The views of a scene show one set of named points, each view turned or mirrored, and shifted as a whole, with a little noise and some points left out.
In the rows, 128 means zero.

Scene 1
View 1
z_17: [101 169  83 180 140 145 123 141 115 147 134 154 113 177  94 108 140 182
 124 169 120  86 151 234 136 145  86]
z_612: [ 87 144 117 115 116  92 105 167 126 138 110 137 148 143  91 123  87 122
 150 157 113 136 102 136 148 155  99]
z_570: [135  80  86 129 196 118 157  59 137 127  93 182 173 116  96 143 211 157
 160 126 154 130  61 129 142 104 180]
z_863: [ 69 102 141 113 134  91 149 143 137 143 108 173 140 119  83 116 142 135
 173 174 114 158  66 111 159 196 109]
z_701: [112 108 100 138 159 156 127 108 107 109 161 157 106 178  79 152 156 192
 164 169 117  84 129 214  86 138 100]
z_267: [107 122  96 125 131 113 132 148  90 112 125 141 164 140  68 115 126 122
 160 163 138 133 100 119 157 130 123]
z_998: [103 114 128 132 145 147 117 101 148 126 152 163 102 159  85 159 138 188
 154 159 117 106 119 202  78 151 112]
z_572: [108  89 148 104 110 148 127 126 111  91 173 153 133 137  33 142 119 143
 177 172 146 144 109 115  98 144 137]
z_263: [ 81  84 150 108 133 128 139 128 126 117 157 168 112 145  62 144 140 164
 186 183 115 135  95 146 106 186 104]
z_197: [ 97  93 104 105 173 113 126 124 111 115 139 148 121 172 104 168 136 163
 177 163  94 102  94 182 102 153  85]
z_856: [114 122  97 101 151  75 110 125 144 136  80 137 181 123 110 145 112 109
 149 123 122 148  68 111 150 120 141]
z_351: [ 95  94  77 105 174 103 143 147  70 106 130 139 148 174  96 148 146 139
 184 169 100 102  87 151 139 142  87]
z_41: [ 83 171  74 188 143 128 147 153 103 159 112 167 123 163  96  81 158 171
 122 181 117  92 133 211 182 162  78]
z_53: [ 90 129  93 127 168  99 118 130 134 146 108 151 132 159 123 145 134 160
 148 150  96 108  99 190 132 153  92]
z_981: [ 98 145 135 139  81 167 102 170  94  99 197 131 101 180  33 124  78 162
 151 195 128 107 169 189  91 150  81]
z_517: [128  97 117 109 147 142 114  97 129 100 152 147 138 151  70 168 131 156
 164 142 139 119 107 155  81 111 141]
z_643: [ 78 105 147  91 131  96 111 142 147 127 130 148 120 149  93 158 101 143
 176 162  95 139  87 146 104 180  95]
View 2
z_856: [132 188 128  49  93 139 154 144 135  72 133 142 109 101 167 141 130 124
  94  85 111 136 116 100  93 154 130]
z_351: [136 123 135  66 100 126 122  61 108  94 164 103 110 130 118 106 113 119
 117 102 114 103 157 142 117  99 142]
z_17: [144  57 117  71 128 144 128  84 173 148 148 110 127  90  88 108 196  80
 145 177 187 147 173 123 109 115 126]
z_612: [141 155 109  85 113 168 145 110 131 103 130 154  92 101 137 151 147 114
  99 159 134 139 143 105 119 156 130]
z_998: [101  86 129 118 118 138 133 103 121 155 136  78 101 120  85  99 169 100
 164 122 150 148 132  97  66 132 126]
z_517: [ 91 129 138 100 145 105 144 142 117 118 153  87 102 143 102  98 144 113
 153  94 125 141 112 114  88 130 111]
z_197: [118 102 130  91  97 136 117  63 103 125 150  92 102 128  94 107 129 120
 139 108 126 124 137 115  76 109 137]
z_267: [130 161 131  79 132 128 153 124 125  89 152 124 104 121 147 118 141  98
 110 119 125 115 161 140 149 137 133]
z_643: [116 144 116 130  94 171 134  83  84 127 122 113  73 121 121 134 129 116
 124 121 115 130 133  89  80 154 147]
z_263: [100 120 132 144 121 148 144  98  88 143 133  74  84 127 120 100 154  85
 144 107 126 121 165 118 108 143 151]
z_701: [106  68 134 103 131 116 125  87 127 148 157  69 114 128  71  84 163  97
 170 122 154 135 144 122  86 103 124]
z_863: [127 165 125 116  81 179 156  94  93 113 118 106  86  98 181 125 144  82
 107  91 111 111 178 116 119 161 174]
View 3
z_572: [126 138 149 180 138 115 105 116  82 151 130 127 130  83 122 168 103 198
 117 146 143 139  93 120 144 157 148]
z_643: [149 153 122 171 112 105  95 144 107 119 155 104 131 156  97 171 121 142
 117 174 153 113 124 158  93 171 142]
z_263: [127 146 155 191 110 102 107 143  82 124 143 114 140 141 110 150 101 170
 101 166 156 102 127 130 132 151 147]
z_53: [124 139 109 160 128 154 109 181 110 119 177 133 160 173 124 125 162 106
 126 164 138 125 148 122 101 147 133]
z_351: [115  91  91 180 125 114  83 183  93 149 163 130 131 175 155 130 147 157
 140 176 120 126 151 104 117 137 149]
z_41: [ 64 153 111 184 110 152 132 245 116 106 149 163 186 129 148 120 125  72
 119 149 161 114 186  70 106 140 103]
z_998: [138 158 149 162 140 161 143 146  91 114 168 134 176 144  98 111 148 143
  86 146 148 102 119 125 133 146 141]
z_267: [ 98 123 114 176 125 127  83 169 102 149 139 140 126 107 161 170 118 142
 163 149 142 165 131 104 115 153 130]
z_17: [ 91 156 105 169 141 171 151 219 118 112 156 164 203 120 122 106 150  93
  96 136 151 107 158  77 115 145 109]
z_612: [119 151  92 163 114 117  85 175 125 127 146 127 134 116 126 189 124 111
 151 162 152 150 134 131  78 176 121]
z_197: [139 120 107 166 134 130 107 163  94 130 174 123 151 181 117 117 154 151
 110 171 129 103 140 123 118 145 151]
z_570: [104 124 210 164 108 200  84 123  60 138 183 135 113 175 199 122 146 120
 181 139 139 201 127 124 165 105 150]
z_701: [127 124 124 169 156 159 144 162  85 133 171 142 186 154 112  82 164 167
  80 147 125  91 133  96 149 133 149]
z_981: [119 153  78 175 168 112 151 179 121 138 123 148 189  50  75 149 120 174
  67 137 146  85 110  87 113 180 119]
View 4
z_570: [130 119 108 175 143 144  94 145  72 189 110 140  83  84  53 163  71  88
  67  92 223 104  97  97  99 152 128]
z_856: [103 143 148 173 152 101 155 156  49 139 134 143 103 116 100 131  95 117
 129  67 158 120  42 120 121 129  87]
z_981: [ 66  97 138 111 110 209 151 140 150  77 128 139 123 143  84  76 183 153
 132 117  77 188 160 181 194  94 127]
z_643: [117 120 169 111 114 120 168 156 119 127 105 117 129  79 101 130 163 131
 157  76 109 109  95 151 177 124 111]
z_612: [ 96 121 164 152 148 131 165 151  80 125 142 142 131 130  88 105 143 127
 160  73 114 156  78 144 155 117  84]
z_998: [115 128 142 131 103 187 129 129 134 131  97 120  94 106  75 126 158  98
  96 130 130 135 112 154 195 136 156]
z_17: [ 91 116 156 174 147 212 119 102 124 139 146 138 102 145  29  99 171  77
 114 124 108 210 111 147 197 139 136]
z_863: [144 100 166 133 142 120 157 167  83 186 119 126 157  87  68 127 138 116
 175  56 149 116 112 132 143 129  86]
z_351: [ 75  91 160 151 145 122 128 118 134 124 136 149 103  51  59 146 147 124
 120  62 122 152  97 104 135 145 109]
z_263: [123  97 150 105 108 154 144 153 134 150  98 120 136  75  76 127 157 131
 138  89 134 114 140 149 168 123 126]
z_572: [ 94  95 114 103 107 160 143 175 119 116 105 138 125 101 100 116 122 165
 117  91 148 113 157 153 132 100 117]
z_517: [ 88 124 116 134 109 162 126 148 116 110 103 139  79 101  96 131 116 133
  77 112 152 120 111 140 146 124 140]
z_53: [101 129 168 164 137 149 135 115 113 138 128 132  90  98  62 135 153  85
 118 100 123 156  66 130 177 150 125]
z_41: [109  98 167 186 167 201 121 100 112 175 160 142 129 139   1  99 172  71
 139  99 117 221 113 131 180 141 112]

In a view up to two points have been moved. Name them for each view, in the order of its rows, or write none.
view 1: z_53
view 2: z_612, z_263
view 3: z_701
view 4: z_643
